Points on a hilly landscape, in no order, each with its height.
From any point a ball takes the steepest step (drop divided by distance) to one of its 5 nearest points. It stops when none of these is lower. Distance is the straight distance between rows; heights are no part of it.
Dinaz height 37.0: [172 134 112 145  76 108  78  63 104 122  72  70 151 147  89  98 142  95
 132 132 151  83 130 126 214 111 184 109  87 160  81 153 129 171 157 148
 155 143  89 168 146]
midu height 28.2: [135 125 136 130 120 122 140 118 142 130 115 125 141 118 131 125 118 126
 121 112 123 112 134 112 141 117 132 140 128 125 126 114 133 132 132 118
 138 104 125 125 141]
Bazeg height 40.8: [145 169  83 158 104  92  80 102  85 135 112 115 138 129 101 108 145  99
 123 138 185  99 105 148 175  96 195 108 103 123  83 128 145 149 124 126
 136  99 124 122 117]
Napi height 31.1: [135 111 150 122 127 121 135 118 135 122 118 120 135 128 136 120 120 138
 128 106 120 102 125  98 147 127 129 146 136 131 133 119 126 131 138 128
 144 118 121 141 140]
rol height 50.1: [120  97 131 111 113 114 106 107 148 112 111 102 126 147 138 122 123 131
 121 113  84 116 111  81 177 156 118 124 133 138 134 151 131 121 150 148
 145 148 112 177 149]
Gido height 45.5: [141 171  89 157 109 109  88 114 104 141 114 119 133 129 109 112 136 107
 123 137 178 107 123 160 161 108 169 117 112 119  94 123 146 138 135 128
 133  92 129 121 104]
garok height 28.4: [123 134 130 116 139 151 159 134 122 126 154 129 116 111 124 138 128 124
 136 131 141 148 129 148  85 136 130 130 138 114 109 122 129 131 118 121
 116 110 145  89 120]
Norel height 16.2: [ 92 120 120 125 183 158 188 182 143 131 159 164 106  94 138 151 141 154
 130 120 116 176 119 139  32 146  91 142 154 104 170 109 126 125 101 101
 105 118 145  95 106]
nuv height 34.5: [160 126 107 139  86 124  85  71 125 127  77  66 139 169 100 100 135 101
 132 117 131  83 117 114 214 115 162 115  92 164  88 159 123 154 152 164
 162 159  99 180 153]
Nasup height 30.4: [169 150 101 154  77  86  66  63  99 126  92  93 165 132  90 104 140  97
 122 128 156 101 134 135 203  99 192  98  86 149  76 145 131 172 158 121
 147 132  95 145 138]
sazor height 46.9: [108  55 159 101 144 143 112 138 173  93 101 129 112 128 164 132 110 161
 110 112  65 127 118 116 141 168  57 144 145 149 159 151 137 103 167 131
 130 157 145 161 148]
zaz height 14.0: [144 159 108 139 106 120 125 115 118 138 125 127 124 115 118 131 138 119
 117 150 157 118 138 161 130 118 152 123 128 112 106 120 133 126 128 120
 120  89 131 115 116]
gor height 36.2: [125 106 139 122 126 119 118 107 138 119 119 103 126 143 142 118 126 125
 129 115 108 106 113  87 163 145 120 132 140 133 130 135 128 119 147 146
 144 133 113 164 142]
Pef height 47.6: [164  85 130  95  75 134  57  90 136 110  62  67 106 163 147 115  97 102
 129 103  79  97 137 114 235 163 108 119 116 139 110 207 126 143 171 162
 153 157 101 202 178]
kal height 7.1: [104  97 192  88 189 166 165 185 150 123 159 161  97 126 169 175 106 159
 137 118  72 158 146 113  55 161  63 155 180 133 197 116 114  91 110 111
  98 138 152 118 127]
zufab height 40.3: [144 164  84 155  94  88  75 100  95 132 107 106 146 133 102 115 138  99
 121 133 179 104 115 143 185 103 185 111 105 133  81 130 144 151 136 129
 130 105 114 127 118]
sinol height 33.9: [ 92 170 114 163 164 135 176 179  97 154 206 214 171  93 122 138 154 167
 131 155 202 155 147 159   4  84 138 125 122  90 137  54 124 106  76  92
 112  92 137  53  81]
defa height 37.7: [116  90 140 112 126 120 113 113 139 113 115 107 126 145 136 123 121 131
 120 111  97 105 110  83 166 147 113 138 139 137 134 140 130 110 150 146
 144 142 117 163 144]
kaval height 26.5: [146 123 142 134 117 113 130 116 137 124 110 109 131 129 135 114 125 129
 131 118 121 104 132 100 162 122 134 136 122 133 131 116 129 131 133 129
 143 113 109 150 137]
razo height 43.2: [110 118 131 121 173 151 175 169 146 141 152 148 110 110 140 161 122 148
 118 116 105 163 130 136  61 149  87 140 166 111 165 124 126 129 101 104
 104 130 142  90 136]
pafe height 37.6: [152 130 115 126  84 122  85  90 144 129  85  76 123 166 128 104 123 123
 131 115 106 102 117 102 206 143 133 107  99 151 111 168 127 137 163 163
 166 162 111 180 160]
sapiz height 19.9: [116  98 179  98 179 152 155 166 154 123 142 150 100 129 159 166 115 151
 124 107  78 143 139 123  80 150  76 142 177 144 182 129 123 100  99 115
 108 148 150 128 136]
vuro height 34.6: [115 123 136 122 143 151 165 143 129 138 151 128 122 119 132 142 113 137
 133 127 131 143 129 146  79 136 111 134 145 118 120 121 133 139 119 118
 116 113 139  87 135]
miv height 46.5: [107  57 163  87 154 136 128 148 180 101 102 136 116 132 171 144 108 162
 109 108  66 130 123 124 127 165  63 152 151 156 157 151 134  87 152 134
 121 155 149 159 145]
Tapev height 54.0: [ 90 119 129 118 189 167 195 195 145 130 176 171 112  95 139 155 142 157
 135 117 116 177 124 131  22 145  78 152 163  93 178 101 123 112 111 100
 105 116 161  95  99]
sezu height 41.1: [105  68 167  86 170 147 143 155 184 103 134 136 102 140 176 162 106 156
 117 108  66 132 130 122 104 158  58 155 169 155 156 143 127  76 130 134
 108 156 148 149 138]
rikoz height 45.9: [146 175 106 145 104 116 139 126 115 147 143 158 117 113 107 111 144 117
 132 157 169 130 132 171 110  94 164 118 112 108 113 121 133 125 106 123
 113 104 142 115 108]
Bamab height 46.7: [123 119 153 122 138 146 155 141 134 137 144 130 132 127 138 142 107 145
 130 109 116 129 128 132  93 132 106 139 141 128 136 119 129 133 120 118
 128 120 145  88 149]
Ses height 49.8: [160  69 142  79  85 138  70 100 149  88  65  71 112 155 143 115  88 108
 124 107  58 105 137  99 223 164 105 130 130 149 121 207 127 143 174 152
 134 163 104 199 186]
tiga height 47.7: [130  71 138  88 116 131  81 108 138  92  95  99 109 140 140 117 113 132
 127 111  70 126 112  88 186 164 112 123 131 146 135 168 123 122 167 147
 153 169 118 180 158]
Sumig height 34.3: [107 122 140 126 163 155 177 162 138 140 154 139 114 112 139 152 128 146
 125 130 120 157 125 142  57 143  89 132 153 111 153 122 130 135 104 110
 102 124 135  89 135]
nozit height 30.6: [174 185  73 162  53  62  59  70  81 134 108  83 159 141 104  91 150  92
 149 137 198  96 108 139 210  80 209  92  76 118  51 144 122 169 146 147
 140 111  96 127 114]
razun height 38.1: [100  75 199  79 197 170 166 175 160 111 153 156  87 134 187 183 109 162
 133 122  59 156 140 106  58 169  53 160 175 143 186 118 122  83 121 126
  91 141 151 130 121]
vif height 43.0: [146 182  99 157  99 111 115 122 100 147 131 149 128 128 103 101 145 106
 132 154 182 115 122 175 136  89 177 111 105 116 110 120 136 126 113 129
 130 105 144 115 108]
bapo height 42.0: [146 158  86 164  96  90  75  92 100 133 103 101 153 137 100 116 143  96
 117 129 170 105 120 141 191 112 185 106  97 143  79 130 141 158 142 118
 133 108 109 124 125]
zela height 31.2: [123 102 172 121 161 138 159 158 145 136 142 142 118 117 149 149 114 147
 126 116  89 130 134 129  88 141  86 137 161 133 175 129 132 118 103 115
 122 137 139 114 149]
sivoz height 34.7: [ 85 154 124 163 173 139 178 174 105 149 202 207 159  90 128 145 156 150
 131 161 195 159 156 156  25 100 125 132 124  88 141  62 126 109  82 105
 108 107 133  72  79]
begil height 38.4: [ 84 141 128 145 172 155 193 168 130 129 167 181 128  91 124 141 138 145
 123 140 134 174 120 154  38 130 112 142 116 108 157 103 126 115 100 108
 106 122 152  84  92]
Zirol height 20.3: [103 166 112 149 157 130 171 164  95 143 194 186 155 106 111 131 155 126
 134 167 189 167 150 142  61  90 149 118 127  95 129  75 120 121  90 119
 104 121 131  90  77]
Zep height 44.1: [147 163  93 159  96  94  74  99 109 135  97 100 151 138 100 117 130 104
 120 120 157 106 126 138 190 110 176 110 104 144  88 131 140 159 149 121
 141 118 110 127 123]
kas height 43.8: [103  64 159 100 147 131 124 135 172 105 120 128 122 135 165 138 114 153
 113 115  69 121 117 121 132 165  65 143 149 150 156 156 140  90 148 136
 125 154 145 157 146]
Zez height 16.5: [157 135 119 147 104 117  93  92 125 124  82  82 133 151 114 113 135 110
 138 115 137  95 122 112 189 123 144 120 103 158 108 136 127 156 153 147
 157 147 100 171 130]
gez height 30.0: [112 125 144 127 154 151 168 152 129 135 158 133 117 115 136 149 119 145
 133 128 131 151 128 147  70 139 103 133 140 116 135 124 132 141 109 117
 114 122 140  83 135]
vip height 19.2: [100  84 197  85 192 166 171 184 150 116 157 165  91 124 177 178 108 166
 137 129  62 161 147 109  47 163  55 153 174 129 202 113 115  90 112 110
  92 141 151 118 122]
puba height 34.8: [ 82 152 125 144 156 146 183 158 121 141 185 186 139 103 115 139 138 132
 133 162 154 173 133 149  54 127 127 136 113 114 144  95 125 119 101 120
 105 124 150  80  85]
Fofu height 23.2: [157 131 111 147  95 113  92  87 115 124  77  71 136 154  97 105 135 105
 141 114 140  89 124 115 201 121 161 116  98 163  94 140 127 160 151 154
 156 150  93 169 140]
Faf height 39.2: [ 88 128 126 132 181 164 202 185 144 125 167 178 114  89 133 152 145 151
 127 126 125 172 114 144  25 140  97 150 141 103 171 106 122 111 100  98
 107 120 155  92  96]
boved height 22.3: [144 136 128 140 110 112 126 113 139 135 107 117 140 121 129 123 121 128
 120 120 127 110 137 117 151 119 135 144 124 127 124 113 128 142 141 116
 141 100 116 132 140]
mase height 13.4: [147 176 103 148 104 116 121 118 111 145 130 142 124 124 112 111 145 116
 127 159 170 116 128 172 128 103 157 111 112 107 109 127 135 122 117 125
 125  97 142 118 104]
did height 28.8: [ 95 159 124 138 148 144 173 155 109 140 178 178 135 109 114 133 136 124
 134 160 155 171 133 148  59 124 141 129 118 115 132  98 117 121 107 121
 106 128 146  80  85]
dodok height 18.0: [156 140 113 153 102 114  88  88 116 122  84  87 144 145 100 109 141 105
 136 115 144  98 130 124 197 115 166 118  94 162 103 129 125 170 152 140
 158 142 102 153 131]
leve height 37.8: [156 152  93 160  93  91  70  83 107 131  92  94 161 132  97 111 137  99
 120 121 161 103 131 135 200 108 185 109  92 149  81 137 136 168 147 128
 145 127 101 140 131]
defu height 58.7: [127 123 141 115 126 144 152 132 133 133 138 124 133 124 133 136 113 131
 124 117 128 127 133 136 104 124 128 141 143 122 121 118 130 130 126 118
 127 103 135  95 139]
lef height 29.5: [164 145 111 152  96 108  81  84 111 119  80  88 147 140  96 106 142 101
 131 114 141  95 130 117 198 114 176 114  95 163  95 133 133 166 151 135
 155 141  99 154 137]
pugek height 36.0: [138 183  92 161 113 108 149 136 108 165 156 156 155 130 101 120 160 111
 139 174 203 143 147 163  95  66 161 108 109  98 112 104 123 131  81 128
 110 124 136 104 105]
gazu height 6.9: [118 178  97 149 152 120 164 154  98 147 185 178 153 110 108 127 162 130
 137 166 196 167 150 138  60  75 163 116 127  95 123  82 114 126  79 114
 104 124 124  89  86]
maso height 47.8: [127  67 140  79 121 138  78 117 137  89  90  93 105 137 143 120 101 130
 130 112  61 129 118  92 184 174 102 131 132 145 132 165 129 127 170 146
 143 164 119 180 161]
Luvi height 19.6: [118 170 100 142 139 123 170 145 109 147 180 178 143 115 102 127 154 117
 135 165 176 165 145 139  76  86 162 115 123 105 119  97 113 127  91 123
 103 129 132  92  94]
vab height 46.4: [163  82 131  91  81 132  63  89 146 105  67  70 105 151 146 110  97 114
 132 111  74 113 132 114 227 166 107 119 122 136 114 199 125 134 166 150
 155 163 104 203 177]
mozin height 42.3: [108  73 165 108 155 137 135 136 164 112 125 129 117 140 165 149 117 158
 111 112  80 120 123 119 118 160  63 142 160 149 164 143 136  85 130 137
 119 150 143 149 145]
vup height 44.6: [132 119 139 117 119 129 144 126 136 131 129 126 138 123 131 128 113 130
 121 108 116 111 132 118 128 118 135 143 138 134 127 110 126 131 132 121
 139 106 132 114 146]
paku height 20.1: [168 169  87 162  62  64  58  66  87 138 108  86 166 137  99 100 141  95
 135 134 177  99 118 137 212  99 197  94  84 130  64 147 132 166 147 135
 139 120  98 133 131]
Rus height 25.3: [106 130 137 128 155 155 171 150 123 130 156 142 111 105 131 145 133 137
 133 138 137 158 125 153  64 140 110 132 133 112 134 121 130 132 107 111
 113 121 145  86 117]
zoga height 38.0: [148 179  82 166  90  84  93 107  76 144 110 128 143 124  96  87 147  90
 128 159 192 103 101 154 160  75 210 110  93 117  93 126 134 141 111 132
 138  98 126 115 122]
fipe height 17.4: [ 98 169 113 155 166 133 170 171  91 147 202 200 167  94 115 138 160 152
 139 156 207 159 149 148  25  83 148 121 124  89 133  58 119 116  86 103
 113  97 135  68  77]
fof height 48.5: [140  59 141  73 114 146  76 114 139  81  78  83 102 148 142 116  93 115
 131 107  56 119 131  91 202 172  99 135 136 150 125 180 120 140 176 148
 131 169 111 186 169]
zuvu height 41.7: [139 190  93 161 103 111 134 135 105 173 147 151 152 134  99 107 150 107
 140 165 196 133 136 171 111  67 168 114 105 101 114 111 131 125  96 139
 119 117 138 101 110]
Puzi height 32.0: [125 101 154 119 131 125 127 121 133 122 122 116 128 139 140 118 123 131
 127 107 112 101 117  89 155 138 116 142 147 131 136 123 125 123 139 143
 146 127 120 152 141]
Nesi height 26.7: [119  92 179 107 175 144 154 155 155 121 139 144 103 125 156 162 120 151
 124 110  85 127 140 124  88 156  78 139 173 141 177 127 122  95 100 121
 114 148 141 131 135]
Zuna height 41.2: [129 113 164 123 133 139 139 131 135 132 136 129 132 127 144 125 114 139
 136 105 114 108 124 119 124 130 112 144 145 130 144 118 131 124 127 126
 143 122 137 118 149]
devav height 42.7: [148 175  91 156 107 109  91 118  85 141 119 134 134 129 104 102 144  97
 127 143 187 103 111 158 157  92 189 116 108 117  96 120 141 137 116 135
 137  99 136 124 111]
Bezad height 40.9: [148 176  97 153 101 110 102 119 100 146 128 135 127 128 106 104 140 106
 124 149 181 112 119 169 144  96 173 118 111 112 105 119 143 131 121 132
 134  95 139 115 104]
tetu height 27.6: [116 159 122 126 136 139 169 142 114 131 171 166 127 111 107 131 140 122
 135 156 151 157 130 149  77 116 161 125 119 119 120 112 123 120 106 117
 113 120 149  93 105]
sur height 20.0: [ 79 152 123 160 173 140 189 175 107 145 198 195 153  99 120 146 144 143
 121 161 182 165 142 157  36 113 111 132 122  91 141  74 125 110  88 111
  97 116 137  79  79]
lino height 12.4: [121 171 110 143 133 121 167 145 113 144 177 181 144 113 102 122 147 116
 129 163 168 158 141 149  83  96 159 117 123 110 117 100 115 121  92 118
 101 126 138  95  98]
rudep height 24.6: [137 136 124 123 111 122 139 120 134 136 124 120 141 122 128 126 121 127
 116 114 131 115 136 130 135 118 140 144 134 122 114 115 129 135 133 118
 133  93 129 112 137]
gaf height 32.4: [163 178  77 169  73  66  69  82  72 133 113 100 146 128 105  88 150  92
 139 154 191  99  98 138 195  85 208  92  82 116  69 135 131 156 127 139
 141  99 106 121 119]
Kiled height 43.9: [108  72 184  79 183 160 155 163 177 104 147 142  93 145 187 174 109 164
 128 117  60 151 131 117  80 166  53 157 180 146 161 125 121  76 122 133
  91 149 152 140 127]
fak height 39.0: [151 150 106 154  97 106  81  96 114 135  92  97 150 134 101 115 132 103
 129 121 149 104 130 124 189 113 172 117  94 156  95 125 132 163 156 127
 154 129 103 140 130]
Pivut height 42.9: [139 187  89 159  96 106 109 121  92 157 127 151 147 135  96  96 149  98
 129 153 195 114 121 166 134  72 192 111 105 113 100 118 137 133 106 136
 136 106 144 109 113]
gada height 35.6: [130 100 179 123 150 136 140 140 133 129 135 131 126 128 150 137 113 147
 133 113 107 108 130 125 111 142  88 140 150 138 154 127 133 118 122 129
 135 131 137 126 143]
Mup height 59.2: [102  74 158 102 131 131 101 125 149 100 105 118 119 143 153 133 106 145
 119 112  80 120 107  98 151 167  79 136 137 152 152 149 138 103 168 144
 142 157 134 163 143]
das height 21.2: [141 150 113 126 118 130 149 124 122 131 143 142 118 112 111 125 139 122
 123 149 153 132 133 157 103 123 156 129 128 107 102 123 132 121 112 115
 121  96 138 103 108]
vaven height 32.6: [156 170  77 166  86  72  72  84  82 132 109  95 150 130 101 100 149  94
 123 145 182  97 105 143 197  96 199  96  89 125  68 137 134 159 131 132
 130 103 102 127 126]
tum height 33.1: [120  82 173 109 167 138 149 147 154 115 132 137 111 130 163 155 117 149
 117 116  88 115 131 123 100 151  67 147 167 144 165 141 129  89 108 131
 112 145 139 140 138]
niva height 18.8: [136 146 111 141 107 109 121 111 137 136 109 114 139 124 125 126 123 118
 111 131 146 116 140 139 147 115 140 136 117 121 108 115 138 132 142 121
 131  86 120 121 129]
nudok height 71.2: [138 118 116 128 100 113 103  95 146 128  97  89 122 156 134 114 127 127
 135 122 106 109 114  83 191 144 127 119 113 141 126 154 119 133 154 153
 148 149 109 175 152]
galo height 10.9: [128 152 122 123 130 146 162 134 122 131 157 149 113 111 111 130 137 121
 132 146 150 149 130 155  92 125 159 128 127 112 110 115 123 122 111 121
 115 112 139  97 106]
vigok height 23.0: [156 139 127 148 106 111 111 106 130 126  88 100 130 133 130 117 131 118
 136 119 132 103 129 108 178 125 134 129 102 141 123 125 123 147 148 134
 152 123 106 157 131]
Zorep height 37.3: [119 117 149 128 157 149 168 155 141 140 147 137 126 117 141 144 108 149
 125 123 113 147 134 139  74 137  92 138 152 122 158 125 130 132 104 113
 112 128 141  92 149]
Keteg height 42.4: [147 156 113 152 102 106  90 107 126 136  95 107 149 130 116 122 128 109
 122 117 143 114 138 131 175 117 153 125 104 140 106 117 136 151 153 125
 147 109 116 131 123]
led height 52.7: [125 119 158 117 131 137 146 138 134 137 141 133 136 125 139 133 109 137
 128 108 115 115 132 128 111 128 115 142 146 123 138 115 130 130 129 122
 133 119 139  99 145]
fid height 20.6: [132 140 119 122 125 133 151 117 131 128 132 127 130 114 118 134 128 121
 117 134 140 127 134 146 112 124 146 137 138 111 105 123 130 129 119 122
 115  93 135 106 124]
taza height 25.5: [133 137 125 118 123 142 154 124 122 129 146 129 122 113 118 134 129 126
 126 128 140 133 133 148 101 125 141 131 145 111 101 118 130 129 114 120
 115 101 143  98 118]
bagum height 39.9: [105  89 154 111 135 130 110 121 145 117 127 113 129 153 145 134 119 138
 124 111 101 107 107  87 156 154  97 136 144 138 143 142 137 102 151 147
 140 142 134 157 142]
Mupo height 27.9: [176 171  93 155  56  65  57  63  93 133  95  84 168 144  90  96 141  99
 135 133 170 101 127 136 215  95 198  89  81 131  64 158 134 172 158 132
 148 128  91 140 136]
zil height 26.9: [155 144 115 158 100 112  93  96 129 127  83  92 143 137 116 117 128 111
 138 113 144  98 135 119 180 117 154 119  99 149 107 123 130 156 156 130
 156 130 106 147 124]
Seg height 68.3: [135 102 125 111 102 112  93  98 148 112  97  93 119 151 135 114 122 131
 128 115  89 121 111  82 194 156 122 114 121 142 128 167 121 128 160 153
 157 159 113 180 158]
Bofu height 40.1: [141 184  85 166  92 103  98 116  88 150 126 137 137 133  96  91 147  97
 128 152 188 106 107 169 151  79 198 112 105 116  97 120 138 134 109 133
 140  98 136 111 118]
Roz height 21.1: [148 157 101 157 102 107  79 101 113 135  93 105 156 135 111 121 130 105
 118 120 155 102 135 134 178 111 158 122 103 148 100 125 137 158 152 123
 144 111 114 120 120]
duvut height 51.3: [110  80 143  93 125 130  89 116 148 102 106 112 123 147 144 123 114 140
 129 109  74 127 110  85 173 162 100 130 133 143 134 150 129 115 168 144
 148 156 130 168 146]
negur height 36.9: [ 91  80 207  81 200 172 175 183 151 114 161 164  90 122 182 175 107 172
 129 133  60 165 140 108  44 171  54 159 171 133 208 111 116  86 116 112
  84 141 146 122 125]
nepan height 27.8: [134 186  93 155 128 111 163 139 108 156 168 171 152 111 103 121 160 121
 139 170 195 161 153 149  78  72 160 115 117  92 116  95 116 124  83 117
 105 121 129 101  99]
pirel height 37.4: [ 78 150 126 151 165 146 188 165 126 134 181 188 143  96 116 140 145 136
 123 154 147 173 129 156  38 126 117 139 119 108 153  94 128 116  98 114
 108 126 150  81  89]
Gam height 36.3: [127 170 114 129 122 132 165 130 118 137 163 168 124 109 103 119 139 118
 128 160 154 146 137 156  90 109 172 119 117 117 118 114 120 119 102 121
 113 112 143 103 102]
sotip height 13.5: [108 106 173 101 182 156 162 181 148 132 155 160 103 123 156 167 109 151
 128 111  80 156 148 117  64 151  73 145 179 133 198 118 118 108 108 105
 106 142 147 109 129]
gup height 64.5: [127 105 123 111 114 110 106 101 145 116 107  96 121 150 141 116 123 135
 126 117  93 121 111  77 187 150 118 125 125 142 130 157 125 124 155 149
 147 150 111 175 147]
fodu height 34.4: [142 163  98 153 100 114  90 110 117 138 111 110 140 132 115 124 129 110
 116 128 156 115 135 144 164 115 156 128 111 128  97 119 142 147 147 127
 137  95 123 120 111]
daf height 46.8: [145  67 142  83 110 137  75 107 140  82  80  86 102 143 142 120 103 120
 134 105  59 126 128  95 203 173 108 123 134 143 121 184 125 137 171 145
 143 166 108 192 168]
zaliv height 24.5: [117 112 164 117 166 143 167 163 149 136 147 149 113 118 148 157 114 154
 122 114  85 148 137 128  75 149  85 138 169 135 179 126 128 119  97 104
 114 140 141 108 146]
taral height 28.6: [ 97 116 139 111 186 159 178 192 153 143 165 154 110 113 144 165 122 154
 126 108 103 171 139 119  46 149  77 145 179 107 183 113 124 119 107 101
 101 129 151  96 124]
kede height 51.5: [135 110 128 125 118 112 114 106 142 117 105  97 124 143 137 116 129 126
 123 116 107 102 114  77 178 145 123 132 131 139 133 142 126 129 143 149
 143 137 104 168 142]
tutol height 18.6: [ 96 112 151 107 184 154 171 188 151 135 158 160 106 119 151 164 111 153
 126 114  92 170 143 120  55 153  79 149 183 116 189 115 119 111 109 101
 105 135 153  98 129]
zim height 50.4: [118  56 152  87 132 149  84 127 139  90  90 108 107 138 151 123  99 141
 130 105  63 128 118  99 171 172  81 134 133 148 140 161 134 121 182 145
 141 166 126 172 151]
Dola height 43.1: [159 116 116 111  79 130  76  83 140 130  76  71 108 166 136 100 113 123
 133 111  92 111 115 106 216 143 128 106 105 149 111 182 125 135 170 157
 169 168 106 189 163]
moviz height 42.8: [160 117 114 112  71 131  70  84 137 122  63  69 116 175 127  92 111 117
 130 102 101  97 115 116 232 138 144 107 104 156 100 190 128 143 170 156
 183 162 108 186 176]
gedig height 24.8: [ 90 107 158 100 186 166 177 196 150 132 170 166 115 119 153 171 112 156
 133 121  92 174 142 119  40 155  55 149 182 103 201 107 117 113 113 102
  97 124 158 102 119]
zodan height 32.7: [102 122 128 132 172 153 181 165 129 130 152 145 106 103 134 149 137 148
 126 130 129 172 124 146  49 143  95 137 141 109 148 117 128 138 104 107
 105 125 140  88 115]
dif height 36.4: [157 124 101 129  79 124  83  73 134 126  71  63 135 171 105  95 129 112
 129 120 121  85 114 111 218 119 163 112 103 165  89 176 128 154 157 164
 165 156 103 183 165]
sozi height 32.8: [106 172 106 154 160 125 165 170  86 148 192 199 165  95 113 130 161 151
 137 154 200 161 149 139  38  77 153 118 123  90 129  64 123 121  78  96
 116 103 129  72  76]
vula height 33.8: [147 129 119 138  97 114 105  94 140 125  89  77 122 157 127 112 131 121
 140 115 120 104 120  97 194 133 130 116 104 149 113 150 120 143 153 159
 154 149  98 178 148]
zub height 30.9: [152 134 107 134  87 124  90  84 134 130  81  66 132 173 113 102 130 117
 136 112 121  94 118 108 209 125 148 108 100 162 101 165 121 152 158 166
 164 158 105 179 154]
Mun height 29.6: [140 113 148 124 123 123 129 114 133 123 118 111 128 133 138 120 130 129
 129 111 118 103 122  95 155 132 127 136 130 127 131 125 121 131 135 136
 150 122 110 152 142]
tidod height 32.3: [ 67 141 120 157 179 150 203 178 137 135 182 206 142  91 120 152 147 141
 114 154 148 168 133 155  29 125 107 150 122 101 156  86 120 101  85 108
  92 119 148  91  79]
Zun height 22.5: [111 165 114 137 135 137 168 146 116 142 180 177 134 110 109 125 143 120
 130 165 161 164 136 146  74 114 157 124 121 115 127 100 116 119 100 123
 109 132 147  88  97]
tar height 37.9: [118  79 168 115 150 133 130 132 147 121 136 120 122 138 154 141 115 144
 126 114 101 109 121 118 127 153  77 141 155 137 155 136 140 100 133 144
 132 138 136 144 144]
kom height 18.2: [ 84  93 183  92 191 168 174 193 151 131 167 176 110 110 161 175 105 165
 132 128  71 171 146 112  38 163  59 148 178 117 211 106 117 101 125 100
  94 133 152 107 125]
nika height 29.3: [149 129 132 142 114 115 119 103 137 121  98  92 126 137 134 111 138 124
 134 118 120 104 126  93 178 129 130 128 113 137 130 130 123 139 146 141
 148 133 101 166 136]
Nok height 31.4: [111  79 178  95 175 148 149 156 159 111 140 140 101 131 169 168 113 152
 123 110  77 131 132 121  92 158  67 149 174 149 166 136 127  83 110 131
 104 152 145 139 128]
vovad height 17.3: [141 144 111 128 112 126 139 117 127 134 137 124 121 116 117 132 126 123
 111 139 149 125 138 147 122 120 140 134 127 112 104 123 139 132 120 119
 122  86 131 109 122]
bino height 49.3: [151  58 142  79 103 137  75 107 146  87  76  76 107 149 146 120  91 113
 127 106  53 115 133  90 213 170 102 137 135 148 123 191 124 148 168 149
 135 166 106 192 181]
zamu height 40.0: [ 97 134 130 135 166 158 186 163 122 129 157 170 117  96 125 146 138 146
 134 143 135 172 114 155  42 139 106 133 126 115 152 111 130 127 105 108
 106 122 144  85 103]
Tup height 32.5: [135 181  99 147 114 111 159 135 116 151 158 168 143 120 103 115 150 117
 131 168 176 150 137 159  93  85 163 109 113 102 117 110 121 123  94 121
 104 122 142 106 104]
Kipov height 18.5: [114 142 130 125 140 154 162 144 114 127 158 151 114 109 119 134 136 132
 136 143 144 161 126 157  73 132 132 129 127 115 120 112 131 126 105 118
 115 120 145  84 105]
romu height 45.8: [155  85 129  97  89 132  70  93 140 104  77  83 101 149 143 111 106 124
 132 106  79 119 129 107 214 161 111 107 116 140 119 187 120 135 167 151
 160 167 106 193 170]

Where does a ball stop that starts at each point below?
Seg: mase
bagum: mase
Bamab: galo
devav: paku
Pivut: paku
zim: Zez

Call two points neighbours if one is among the 5 nearest of the other. Go from one point of each pair to the other, from neighbour to neighbour, staying as low as possible. Name the highest point that can't be avoided.
Norel, paku: zodan
galo, sur: tetu
Zez, mase: kaval
paku, gazu: Nasup
galo, mase: das
fipe, gazu: Zirol
